Points, in no order, along strands that fork, close into loops and pass close to each other.
Points whose rows are less than 81.7 apart are linked; no others are. Some points are linked to none.
Z926: [-55  25  20   9 -22 -17  12  29   8 -30  68  43 -16  29   4  21 -43 -10
  16  25]
Z533: [-34 -10 -33 -23  -7  -1 -18  22  26 -18  -2  13 -42  -1 -51 -18  -5   2
 -24  28]
Z367: [ 23   2  -8  23  27   1  12 -19 -52  -6 -39  -3  56 -16  -2 -12 -10 -20
 -25 -48]
Z967: [ 30  63  17  21  17 -20 -10  12 -13 -14 -34  -4  23 -21   0 -27  21   7
 -22 -83]
Z409: [ 70  16  39  11 -16  34  22  14   0 -12 -22  -2  20 -33  45   1   1  -6
   2 -34]
Z974: [ 32  22  -2  -2  49   6 -20  -6  39  33 -21 -39  36  25  22  17  30   4
   5   4]
Z231: [-15  38 -29   3 -47  26  40  -3 -17  23  56  24 -19  21  -9  16 -10 -13
  27  22]
Z364: [ 25  13  17  30  -4   4  -7  -6 -14  44   6   5   7  -4  -3   9  34 -26
  15 -17]
Z243: [ 75  16   7  15 -10  43  12  17  22   4 -39 -11  22 -23  47  10  15 -12
   6  -6]
Z824: [ 11   3 -12  -5  57 -21 -24  25   4  -8 -60 -12  48  26  26  30 -18 -22
 -22 -59]
Z412: [-47  12  20 -13  38 -15  26 -19  -3  -9  -9  22  14  18 -20 -13 -17  35
 -37  21]
Z67: [-14  -2  -7  41  20 -25 -23 -27  19   4 -14 -13  19 -23  13  -6  12 -28
 -16  16]
Z659: [ -3 -13 -50  -4   4  21  37 -39 -30  40  -2 -11  17   7 -41  -6  10  -1
  -2  35]
Z699: [-36  30 -42   2 -55  -6   5 -19  16   0  68   2 -22  65   7  -4 -38 -23
  55  47]
Z172: [ 21  -6  11 -21  27   6   5  11 -42  22   5  10 -23  16 -37  20   5  10
 -14 -54]
Z395: [ 26 -21  25 -12   4  14 -33  30  19   8  -8   6 -33   3  -5  16  28   0
  10  -6]
Z18: [ 17  22  26 -13  45   9  -4  27  -3  -7 -68   2  57  28  13   0   3  20
   0 -29]
Z57: [ 25  24  59 -20  12 -23 -27  20  12 -28 -35  14   2  -7  13 -14  33  46
  -3   1]
Z437: [ 70  13 -34 -16  28  19 -32  34  22  -9 -58 -24  27   1  31  24   3   8
 -22 -14]
Z494: [ 14  -5 -42 -15  32  -3  -9 -39  55  28 -15 -64  31   5  -4 -19  37  19
  28  45]
Z180: [  0  -3  -2 -22 -36  12   4 -19  28  53  47 -25  -7  39 -11 -14  30  -1
  60  52]
Z997: [ 12 -36 -53 -24  -3  17 -17 -42  36  26 -15 -49 -32   2   7   3  17  -6
   9  17]
Z6: [ -4   0  51   0  44 -35  -1   1 -13  -6  -4   1   4   8  17  14 -12  -1
 -16 -71]
Z688: [ 62 -17  41  -9 -16   1  -4  49 -53 -20 -20   6  20 -16 -13  -5  31  -4
  12 -56]
Z5: [-27  27 -22 -30 -39  36   4  17  33  13  58  12 -60  50  -4  12 -29 -10
  36  16]
Z377: [ 83  26   8 -30  12 -45 -44 -13 -33 -10 -38 -20  50  -4  38   6  25   8
 -13   5]
Z352: [-13 -59  28 -17   8 -22  -7  48  -5 -35  14  12 -36 -13  -6  18  -8   2
 -16 -13]
Z506: [-48  21 -13  20 -14  35   0  15  52   1  16  12 -38   2 -11 -11 -26   8
  -4 -11]
Z686: [-30  -4  -7  32 -41  15   1 -35  44  -9  38   0 -28   5  60  22 -37   9
  32  13]
Z260: [-42  10  18  15 -35   9 -23  15  55   4  24  11 -23  13 -10 -27   3  -4
  16  41]
Z383: [ 27 -12  55 -11  16 -41 -21  15  -5 -44 -31   8  17 -19  28  -4  11  14
 -10 -10]
Z143: [-32  -4  19  18 -23 -18   7  49  11 -33  58   3 -59 -27  -2   6 -13  -1
 -12 -35]
Z430: [ 35  23  -4 -26  30   6   0 -38  16  18 -36 -37  17   4   4  -8  38  53
   6  35]
Z495: [ -3  -1  36  21  40 -34   0 -32 -33  28  -8   0  45  15  19  20   7 -29
  -1 -30]
Z342: [ -2 -33  -6   0  18  62  -3  17  33  29 -10 -14  17  33  -5  10   5   4
  31  30]
Z876: [-35  19  10  10 -23   0  38  42 -16 -29  66  45 -13  10   2  27 -41  -6
  14   3]
Z748: [ -9  18  25  -6  53 -43 -39 -12   4   9 -34  -5  28  25   1   3  25  14
 -10  -8]
Z998: [ 27  20  22   4  28 -22  11 -33 -44 -12 -26  -4  39 -12  -2 -15  -4   3
 -27 -54]
Z476: [ 19   8  32 -11   7 -27  -4 -41  12  -7 -14 -10 -18 -25  25  -6  18  27
 -18  20]
Z64: [ 27 -24  35 -44  15 -38 -31  48 -43 -84 -31 -40  22  -4   9  -6  -6  24
   1 -81]
Z44: [-50   0  32  26  27 -11 -13  23  11   4 -29  28  49  24 -16 -14  13  -5
   5   4]
Z633: [-32  19  21  48 -40   7  21   7   9 -10  29  31  -3 -22  18  -3 -18   1
   9   7]
Z604: [  5   8  45 -11  28 -41   2 -28 -27  12  27   5 -21   5   1  15   4   9
 -20 -40]
Z879: [-45  -2 -26 -18 -13 -38  10  -5 -23  -7  46  22 -14   5 -37  -4 -11 -47
  -7  62]
Z139: [-19  -3  19  43 -30  -5  24  -6   4 -26   9  22   0 -49  30 -10 -18  -1
  -8   7]
Z168: [-11   1  -1 -22 -23  -5  -1 -14   9  26  32   5 -42  14 -25   1  19 -11
   5  28]
Z21: [-35 -47  -4 -14  -5   7   1 -39  38   2  28 -14 -25  20  33  24 -35   2
  13  48]
Z644: [ 15 -54  37 -16  13  -5   3  27  -3 -35   5   0 -29 -20  22  24 -24   6
 -16 -30]
Z471: [-42  -8 -52 -16 -32   7  31 -25   9   1   3   1 -12  -2 -18 -22  -4  -7
  -6  60]
Z736: [-30  36 -13 -32 -51   2  15  21  29  -6  48  21 -68   6  -8  -6  -3 -12
  14  19]
Z669: [-51  31 -44 -22  -8   4  40  19 -20 -33  49  34 -12  16 -17  12 -44 -35
  17  55]
Z423: [  2   1 -26   9  26  -5 -18  25  -9 -56 -46 -12  -3 -47 -14 -27 -14  32
 -42 -47]
Z459: [ 12  20  -3  18  20  30  28 -35 -12  30   3  -9   0  -7  10  12 -17   7
 -15 -39]
Z828: [  7 -12  64  22  -6 -38 -15  44  -8 -29 -23  18  32 -25  22  -8  22 -20
   9 -26]
Z558: [ 49 -22 -11  12  -5  37  19  18 -39 -19 -22  -4   3 -38  -5  -2 -14 -13
 -15 -57]
Z313: [ 14   9  17 -38 -43 -15  12 -10  -1  20  35  13 -63  -3  -6   8  28   1
   8  24]
Z83: [ -8 -23  32  -4  44 -11  -1 -22   9  -4 -15  -5  11  10  26  17 -10  11
 -16   5]
Z43: [ 14 -11  -6   0  32  44 -28  25  52  38 -18 -32  36  40 -13  -4  28   3
  36  24]
Z685: [ -7 -26 -18  34  10 -23 -10  31 -25 -54 -30  -4  10 -57 -21 -22  -9  -4
 -36 -45]
Z456: [ -8  44  -1 -21 -58   4  34 -23  26  15   7   8 -42 -11  -3 -31  39  23
   5  35]
Z781: [-40 -25 -45 -25 -26 -31 -12 -30   0   7  47  -4 -40  13 -22   0 -17 -44
  -5  50]
Z33: [ 52   9  33 -17  -9  12 -22  31  12 -25 -42  10  -8 -25   6 -13  33  36
   0   2]
Z116: [-47  39   1  15  -5   9  11   9  47 -17   0  18 -33 -17 -16 -26  -9  27
 -28  -4]
Z53: [  8  28  21  13   4  -7  47 -28 -58   5  13  15  21 -14 -23 -19 -11   2
 -28 -48]
Z696: [  1 -16  64 -15  16 -20 -24  40   9  -7  -5  21 -16  11   0  14  25   9
   5 -21]
Z406: [ 41  13  17 -26 -11  44  15  19  16 -10 -40  10 -23 -16  -2 -12  15  49
  -3   2]
Z906: [ -5 -34 -59  -4   9  23 -12 -32  43  32  -9 -57  13   8 -14 -19  10  -8
  29  35]
Z489: [  2 -45  20 -20 -13  21  23   6   3 -16  27  11 -47 -12  29  43 -38   9
  -2  -7]
Z816: [-50  24  -3  11   1 -17  41 -52 -10   7  44  12  -2   7   7   7 -37  11
 -16  24]
Z605: [-30   6   4   0 -17 -31  21 -64   5   8  32  -2 -24  -8  19   1  -5   7
 -10  34]
Z931: [-25 -12 -49  -5   0   6  25 -38  -9  11 -16  -9  11  -9 -31 -21   4   7
 -21  50]
Z797: [-10 -42  -3  -7  36 -19  13 -22 -30 -21   3  -1  -5 -13  -3  14 -37   3
 -41 -26]
Z576: [ -5  31  -5 -41 -16 -20  30  11 -16 -17   9  21 -42 -13 -45 -24  14  24
 -29  24]
Z454: [ 54 -21   7  14   8 -12 -39   3   1  39 -10 -22  30   6  11  24  56 -40
  24  22]
Z37: [ 28  16 -17 -10   1  10  12 -12  -4 -46 -43 -14 -17 -50  -7 -34 -13  45
 -40 -26]
Z581: [-22  10 -19  42 -61  27 -26  27  20  22  38  18 -23   7 -26 -17   0 -40
  34   8]
Z934: [-60  17 -64  -4 -49   3  33 -33  15  -3  31   2  -2  13   1 -26 -20 -15
  14  63]
Z778: [-54   1 -40   1 -17   9  40  -8  -6 -24  45  23 -13  17   5  25 -62 -11
   2  38]
Z273: [ 23  -9   5 -46  10 -15 -36  40 -37 -34 -30  12 -18 -12 -42 -13  20  56
 -12  -4]
Z610: [  7 -18 -20  -4  12  24  37 -16 -53  21 -11  12  19   5 -34   0  -5   2
 -18   7]
Z463: [ 64 -27 -14 -27  45 -20 -38  -7 -35   5 -40 -23  35  10  21  32   8  -9
 -13  -5]
Z954: [-28 -37 -13  31  24 -28 -28  39 -14 -36 -39  10  25 -29 -21 -10  -1 -20
 -24 -32]
Z478: [-27  -4 -74 -28 -51   3   7 -25  25  41  60 -47 -10  62  -5 -52 -12 -13
  66  28]
Z881: [ 40   0  41  -7   1   7  21 -33   5  -1   9 -10 -25 -24  50  19 -14  11
  -9 -24]
Z235: [-27 -17 -12   3  -2 -15 -29 -28  16  37  30 -17 -10  26 -29 -13  14 -23
  10  39]
Z280: [-27  15 -48 -14 -20  44  43 -38  41  27  -4 -26  -3   9  -6 -29   8  29
  14  35]
Z82: [ 19   6 -14  19  15 -36 -67  37 -20  -6 -50   3  36 -14 -13  -3  44 -24
  -3 -19]
Z620: [-44  23  -8   2  -8 -13  49 -33 -25  14  39  23  22  13 -16  -6 -12  -3
  -7  57]
Z723: [  3  -9 -17 -30  29  10  18 -52  17  28 -11 -32  -7  16   0   4   9  32
   0  33]
Z594: [-21 -10  23  11  -9 -25  27 -26   5 -35  -2  10  -7 -43  25 -16 -28  15
 -31  15]
Z115: [-34   2 -72 -39 -19  14  26 -51  31  35  20 -39 -22  30 -17 -31   7   9
  11  31]
Z469: [ -1  35  24   4  36 -32 -37 -13  14  23 -24  -7  29  18 -11 -17  52  17
   2  19]
Z450: [ 40   3  15 -13  22 -35 -31  33 -37 -20 -54  -2  49   4   8   9  11 -14
  -1 -54]
Z19: [ 31 -19 -15 -45  36  18   7 -44  -6   9 -27 -27 -22   6   1  19  -5  38
 -19   8]
Z358: [ -4 -26  -2  25   0  24  18  13 -33  15  35  16 -10  -2   3  36 -34 -21
   5 -46]
Z232: [-20 -29  25  34 -25  11 -19  -2  39  13  18  -2  30  11  18  -8  10 -17
  45  68]
Z616: [-46   0   8  27   3  12   1  40  34 -26  26  13 -40 -19   1   7 -31   6
 -15 -45]
Z703: [-31  -4  27 -13  56 -46 -13 -16 -13 -13 -24   9  15  16 -11  -2  -6  23
 -31 -13]
Z70: [-17   3  18  -7 -23   6  44  54 -21 -28  19  39  -8 -17 -26 -11  -6   7
 -14  11]
Z805: [  4  32  -3  13 -23  11  57 -14 -48  16  31  24  -7 -18 -20  -8 -13  -2
 -15 -18]
Z166: [-23 -15 -11  29 -40  31  -6  59   7  -1  25  33 -25 -10 -33   1  -4 -30
  10  -5]
Z498: [-45   3 -40  11 -26   5  50 -50  -3  16  39  -6  27  20   2  -5 -15   1
  24  64]
Z214: [  8   2  25  20  39 -18   9  -6 -29  22 -35  -5  75  26  27  23   0 -35
   6 -33]
Z614: [ 66   0 -19   0  27   4 -16  -5   9  31 -27 -38  40   4  26  22  36 -15
   9  20]
Z137: [ -1  13  59  -1  -5   2  14  35   6  -9  19  24 -25  -8   3   2   4  23
  -4 -35]
Z984: [-24  53 -42 -21 -31  27  29  16 -10   4  66  24 -41  40 -17  24 -31 -27
  38  17]
Z303: [ 35  -4  25   2   3   6 -18  64 -31   1 -14  12 -12  -6 -29   5  32  -2
   6 -70]
Z482: [ 41  17 -10 -22  32 -37 -32   2 -57 -20 -53 -13  59   5   2   4  -6 -10
 -14 -67]
Z75: [-16  17   7  -7 -25  35  -5   1  39  49  41 -14 -20  47 -15 -12   6   8
  44  30]
Z630: [ 22  34  26  31  25  27   5   0  32  30  -8  -9  25   9  46  20   3  -6
  12 -27]
Z591: [ 30  -8 -20  -5  12  40 -35  18  27  19 -32 -12 -23   3 -13  14  21  -2
   5 -11]
Z952: [-21 -19 -35  -6 -61  -9  16 -54   5   6  60 -10 -18  34  40  21 -20 -12
  51  48]
Z162: [-15 -40 -31  -3 -22  54   5   6  23  23  15  -8  -2  29 -10   6 -11 -11
  34  45]
Z94: [ 94  15 -12 -20   4   4 -19  18   5 -31 -46 -21  32 -15  49  16 -11   2
 -33 -32]
Z933: [ 97  19  -7 -24   1   6 -34  33 -27 -36 -39 -22  30 -23  23   3   2   2
 -19 -60]
Z144: [ 41  14 -19  10  39  21 -31  43   0  22 -44  -5  23  14  -4  23  16 -22
  -3 -62]
Z707: [  4 -58  38   9  20  -2 -12  21  18 -32  -8   4  -4 -24  49  31 -26 -14
  -7  -9]
Z742: [-12  14   5 -26 -52 -20  16  31   6 -17  55  21 -75 -21 -10   0  13 -12
   7  12]
Z559: [ -5  20  32  -9  21 -18  17 -19 -37  33  -3  18  31  32 -35  -8  33  16
  -3  17]
Z25: [-17 -45  16  -8  35  -1  -6 -30  18  10   7 -13  -6  17  27  33 -24   2
  -2  26]
Z671: [ -4   3  -7  15  13 -19 -64  32   8  -5 -37  11   5  -9 -39 -20  40  -2
  -5   4]
Z65: [ 47 -27  15 -32  35 -20 -13 -26 -52 -16 -30  -9  24  -1  10  12  -4   8
 -18 -11]
Z711: [ -2 -13  -4 -19  -1 -53 -38 -26  -3  -7  -4  -3 -44 -21 -26  -9  30   7
 -22  25]
Z861: [-31  20 -16 -36  -8 -18   3  36  16 -29   7  21 -50  -8 -55 -21   9  18
 -29  23]
Z837: [ 20  19   0 -12  52  -5 -29  38  26   3 -64 -11  53  40  27  26  -2   1
  -9 -39]
Z375: [ 14 -20  -9  16  14  26 -16 -18  42  44  18 -44  20  16  26  18   7 -21
  42  19]
Z812: [ -5 -36   4  18 -34  -7   0  55  -9 -24  40   3 -55 -40  -9   9  -2 -18
  -6 -35]
Z892: [ 30 -17  18  -4 -29  26  26  -9  -5  11  30   5 -46 -17  34  34 -16   3
  14 -24]
Z126: [  2 -55  26   8   0  -5 -35  26  38 -26 -15   6 -15 -22  32  18  -4 -18
   1  20]
Z823: [-34   4 -76 -39 -47  15  24 -32  15  36  44 -31 -15  43  -7 -35   5 -17
  36  41]
Z821: [-33  25  10  42 -45  22  33  39  -3 -21  47  43 -11 -15   6  10 -29   4
  16 -15]
Z758: [  0  11  31  31  19  33  -5  18  18  27   7  13   1  14  29  30  -9  -9
  16 -43]
Z806: [-12 -27  -8  -4  -4 -29 -11  51 -36 -27  -3  20 -14 -19 -57 -17  19  -1
 -23  -5]
Z739: [ 10  13   3  -9  -1  47  32  -7  19  10 -21   4 -20  -7   5  -5  -5  33
  -8   1]
Z319: [ -4 -44 -48 -15   9   1 -36 -29  42  -5 -31 -38 -27  -8   3  -1   6  -3
  -9  32]
Z743: [-21   9   5  39 -15  18  -6 -30  65  -2   8 -15 -18 -19  63  13 -25   0
  13   3]
Z930: [ 66  29 -19 -18  13  23  -8  -7 -30 -24 -42 -17   1 -30 -11 -22  -3  35
 -24 -49]
Z985: [ 15  10 -37  34  40   2  -1 -25 -33  25 -38 -14  52  -8 -12  -1   8 -22
 -20 -26]
Z692: [ -9 -12 -10  35  -7  38  17 -27  12  43  38 -19  33  27  21  19  -9  -3
  55  27]
Z999: [-24 -18 -22   9 -18   5   1  61 -13  -6  22  28 -27 -11 -55  -3   3 -28
 -14 -10]
Z238: [ 71 -16 -18 -16  17  37   5   6 -37 -13 -39 -15   6 -18  -2   9 -13   5
 -17 -57]
Z947: [ -2 -20  22  -5  -5 -24  10  -7 -15 -41 -27  16   9 -36  -4 -24  -2  24
 -29  31]
Z398: [-18 -10 -23  -7   9 -12 -57  29  16 -15 -28   8 -24  -8 -57 -21  24  13
 -17  11]
Z181: [  2   3  22   8  38 -38   1 -48 -40  33  14  -3  11   9   1  18   7 -15
 -16 -31]
Z112: [ -8   4  -7  51  -4  -3 -28 -22  50   3   6 -22 -17 -31  53  14 -15 -31
  -3  -9]
Z919: [-18  12  27  -9 -16 -30  24 -43  17 -14  17   2 -37 -26  25 -10  -5  23
 -22  20]
Z511: [ 17  19  -3  26  11 -13 -29  -6  27  -5 -46 -15  29 -27  14 -18  33   3
  -7  29]
Z831: [-27   7  16 -24  23 -20  26 -15 -29  11   1  24  17  26 -38 -12   6  21
 -23  35]
Z311: [-15 -16  -7  22  53   2 -15   4  -1   8 -31  -3  30  13   5  22 -19 -26
 -13 -38]
Z436: [-22 -59 -28  -6  10 -10 -30 -23  23 -18  -8 -15 -38 -17   2  13 -18 -14
 -24  22]
Z608: [ 59  15  17 -24  17 -30 -25 -32  -7 -16 -36 -21  13 -22  30  -2  26  25
 -14  18]
Z826: [-38 -38   9  -3   1 -25 -21   8  24 -19  29  11 -45 -12  -1  13 -20  -9
 -18   7]
Z885: [ 46  -4  29 -46  12 -47 -54  51 -36 -60 -46 -17  37  -9  21   1   5  14
   5 -53]
Z461: [-35 -34 -50 -12 -55  20 -24   9  43  17  26 -24 -22  42 -16 -44 -23 -33
  43  55]
Z410: [-47   6 -45  20 -48 -11   0 -19  17  17  60 -22  17  57 -13 -39 -33 -23
  59  64]
Z682: [ 10  -9  34  19   6  -6   4 -14  -1  19 -13   4  45  -2  19  -3  32  -4
  17  46]
Z887: [ 17 -20 -10 -30  -9 -24 -30  24 -44 -27 -28  17 -11 -24 -48 -20  28  32
 -16  25]
Z705: [ 31  17 -18  -4  21  -5   6 -45  35  26 -26 -52  33  -5  16  -9  46  25
  18  43]
Z817: [-35  14 -43  24 -74  21 -12   1  29   8  40   8 -42   7  -8 -14 -13 -31
  29  13]
Z653: [-24  -7  15  19  15 -28  18  18 -38  -8  28  13  -9 -11 -19   4 -16 -10
 -25 -61]
Z121: [ 23  -4  37 -36  31 -37 -16  15 -40 -60 -21 -32  16   2   3  -4 -11  22
 -17 -90]
Z12: [ 68   0  26 -11   8 -59 -49  10 -25 -12 -32  -6  38 -10  36  15  38 -16
  -7  -1]
Z362: [ 54 -28  24   3  12 -29 -45  10 -12  11 -20  -3  17  -8  22  30  40 -37
   9   4]
Z978: [ 53 -10   1  29 -13  47   3  14  11  29 -16  -7  22 -13  34  23  18 -30
  27   5]
Z548: [  0  -9 -38  28  43  -6 -16 -33 -23  43 -17 -22  42   8 -28   0  22 -25
  -6   0]
Z88: [-21  -9 -29  -2   8  31  55  -3 -50  12  23  25  10   9 -23  19 -44  -7
 -16   3]
Z640: [ -5 -21   7  26 -18   9   1 -14  17  23   2  -7  41   0   2 -13  32  -8
  37  70]
Z995: [-39 -33 -29 -15 -40   2  11 -43  28  -1  42 -14 -19  29  35  11 -30  -4
  31  55]
Z955: [-58 -25 -11  19  -8 -37 -42  -9  32 -11  30   0 -39 -11 -15 -10 -21 -30
 -22  11]
Z691: [ 36  15  12   8  11  -6 -30  20   2  -5 -57  -2  55  -5  10  -6  44  12
   5  33]
Z764: [ 36  13   1  14   1 -15 -27  -2   1  -5 -17 -10 -24 -40   4  -3  24  -5
 -19 -31]
Z527: [ -9  -5   1  40  10  39  -5   6   2  38  20   8   5  14   5  31 -18 -23
  17 -29]
Z177: [-26 -28  29   3  46 -13   6  16  -8 -21 -25   8  20   8  17  18 -34  -2
 -18 -61]
Z574: [ 19  -9  24 -27  12 -19  -7  -8 -27 -47 -48  11  24 -22  -4 -30   0  50
 -25  30]
Z357: [ 45  16   8   2  16  24 -27  65 -11   4 -41   8   8   0 -12   8  28  -6
   7 -72]
Z140: [ 31  54  43  15   9   9  13  11  10 -12 -20   2   1 -25  18 -19   6  19
 -14 -62]
Z585: [ -2  49   1  28 -43   3  48 -36 -24  20  35  15 -20 -27   6  -5  -3   2
  -6 -19]
Z490: [ 31 -34 -10  23  -9  52  10  -8   7  22  -1 -11   4 -12  42  33 -10 -24
  25   5]
Z658: [-44   3  36  20  25  21  22  10  15   6 -22  24  48  25   0  -7   0  20
   4  24]
Z578: [ 17  10  -9 -31  22   3 -21 -11 -16 -25 -58  -4  15  -9 -12 -25  12  68
 -18  37]
Z470: [ 42  -5 -30 -25  26  -9 -24 -49  -3  14 -28 -36 -30 -13   2  12  17  20
 -18   0]
Z373: [ -1  -9  44 -13  24  17  22  30 -32  -8 -51  33  57  26 -12  -4   2  21
   8 -16]
Z767: [ 15   4   7 -28  22 -18 -56  53 -35 -21 -53   9  15   2 -26  -8  26  37
   7 -29]
Z413: [  4   4 -15  18 -16  17   8   9  -9   7 -14  19 -11 -25 -34 -14  18  -2
 -13  -2]
Z884: [-14  24  31  15  12 -31 -23 -17  -5  40   7  11  17  19 -33 -16  50  -6
   8  16]
Z262: [ -6 -16  -4  18 -28  -7  16  67 -36 -16  43  13 -33 -28 -40   0   6 -22
 -13 -41]
Z474: [-41  23 -68  11 -77  16  -1  -9  27  -4  49  -4 -27  52  10 -24 -33 -23
  53  26]
Z626: [-25 -28 -38 -22 -62  41   3  19  29   4  32   4 -24  37   1  -5 -24 -21
  45  59]
Z421: [ 83   8  14 -12 -16   6 -24  39 -41 -37 -35  -7  22 -38  -2 -14  21   7
   3 -48]
Z41: [  5  -1  -2  11 -43  29  25 -25  13  10  42   6 -45  -2  45  37 -28  10
  25  -8]
Z426: [ 32  24  12 -11  -3  16  37 -36  -5 -27 -20 -11 -14 -38  14 -25 -18  40
 -35 -31]
Z156: [ 28  -9  26  19  -1  18  23   2 -18 -17 -15   8  19 -31  23  -1 -15  -8
  -9 -29]
Z203: [-14 -27  26  28  -4  -2  10  28 -31   0  26  28   2  -7   2  20 -16 -21
   3 -39]
Z299: [-45 -15 -21  46  -1 -11 -24 -26  33  -6   9  -6 -13 -26  10   0 -22 -27
 -15   1]
Z760: [ -9   2  -7   8  14 -18  10   5 -41  21  39   9 -30  -3 -42  12  -2 -15
 -23 -59]
Z123: [ 15   8  37 -26  32 -36  10 -23 -53 -38 -15 -14  35   0 -10 -16 -17  14
 -23 -85]
Z624: [ 19  37  68   9  -4  11  34  15  -3 -11   8  16  -6 -17  14 -15   5  32
  -7 -51]
Z453: [ 25 -22  24   9  15  -6  -7   5 -21  -4 -44   9  47  -4  11  -1  23  -2
   1  28]
Z136: [ -7  -7 -21  21  -8  23  44 -52 -15  43  40 -15  27  17  16  19 -12   3
  28  29]
Z752: [-75  10  34  30   8 -39  -2   6  16 -13  36  31  -3   2   1  -2 -22  -3
 -14  -3]
Z244: [-45 -15 -18   0 -25   7  23   3   7 -16  26  23 -10   2  -1   6 -35  -6
  -2  47]
Z322: [ -8 -39  23  34 -13 -15 -46   6  46  -7  -3  -2   9 -18  28  -2  15 -37
  19  47]
Z905: [-49   1  -6  25 -11  -7 -11 -11   7  27  43   9  13  29 -27  -9  -8 -27
  13  42]
Z147: [-38  16 -18 -40   8 -31  43   4 -38 -19  42  31 -14   3 -30   8 -20 -26
 -17  49]
Z776: [ 27  39  18  24  22  38  40 -30  -1  26 -14 -11  28  -2  29   3  -7  12
  -4 -33]
Z518: [-17 -14  49  10  13  23  39  15 -17  -5 -16  34  48  12  16   3 -20  10
   6  -3]
Z623: [-12  16 -17  -6   8  61  38 -17  43  31  -9 -21   7  18  -2 -10   1  40
  15  20]
Z295: [-15  45  -1  10 -32  34  22  -2   7  47  43  13 -11  29 -24  -3  15   0
  28  19]
Z670: [  1  44 -19 -27 -42   4  35  -9  -5   8   0  16 -40 -19 -35 -30  35  20
 -11  24]
Z389: [-71  15  18   5   4 -35  11   3  10 -22  61  32 -15  17  -1  15 -41  -4
 -13  21]
Z802: [-46   0  23  28   7 -17  -8  14  11 -11  -2  28  10  -6 -15 -19   2  -4
 -14   2]
Z349: [ 44  25 -36   1  29  28 -44  32  27   8 -51 -18  -4  -2  -1  11  21   4
 -10 -33]
Z220: [  3  10  -1 -34   4  33  34  32 -27  25  26  26 -36  24 -44  20  -3   6
  -8 -24]
Z519: [ 48  51  15   2  15  -1 -18  46 -22 -11 -45  -5  21  -8  -6 -10  20   9
  -3 -97]
Z987: [-54 -32 -48  -4 -35  -8 -30  -7  29   3  38 -15 -27  36 -16 -26 -43 -43
  17  55]
Z49: [ 50 -33  44 -32  19 -31 -14  -2 -41 -42 -26  -2  26 -13  20   4   1   5
  -9 -25]
Z873: [  4   7  -7 -35  15   6 -20  -1  21 -15 -38  -2 -27  -2 -26 -13  18  53
 -16  27]
Z896: [-16  25 -16 -28   8  18  50  17 -39  16  47  29 -22  23 -34  22 -27  -9
 -12  -6]
Z991: [-57  -3  -7  40 -29  -7  -5 -19  20  13  51  -2  24  37  -3 -13 -28 -17
  35  58]
Z522: [-15  58   2  18 -55   0  44 -42   4  19  32  13 -26 -17  14 -16   9  12
   8  16]
Z402: [-23  -9 -74   5 -69  35  16 -31  23  19   0 -14 -18  -8   7 -32  19 -18
  22  23]
Z281: [-17  -7 -18  30  14  25  37 -31 -37  22  21  10  14   1   3  22 -44 -11
 -12 -23]
Z854: [ 11  -8  12  -3  45   4 -15 -29  57  40   9 -48  20  31  27  19  16   1
  26  25]

A fork is a point with three links, a tip a point with one. Leave the first point through the second and follow the links. Name the first fork or tip that comes.
Z739 / Z623 -> Z478
Z453 / Z682 -> Z644
Z471 / Z244 -> Z43
Z476 / Z608 -> Z498
Z123 / Z121 -> Z482
Z319 / Z997 -> Z470

A piece is two or more points that can be reached from each other along the links. Count, over all rows, the pieces, the separate loops (a circle has one, a figure eight two, a Y none), the forks (points with three links) and the tips (points with one).
pieces -> 8
loops -> 8
forks -> 18
tips -> 18

A tip is a point with one link. Name the tips that can be reached along the links from each point below, in the order of the rows.
Z686 -> Z881, Z470
Z412 -> Z952
Z181 -> Z43, Z214, Z873
Z806 -> Z180, Z116, Z767
Z450 -> Z82, Z482, Z548
Z423 -> Z954, Z490, Z426
Z57 -> Z828, Z463, Z478
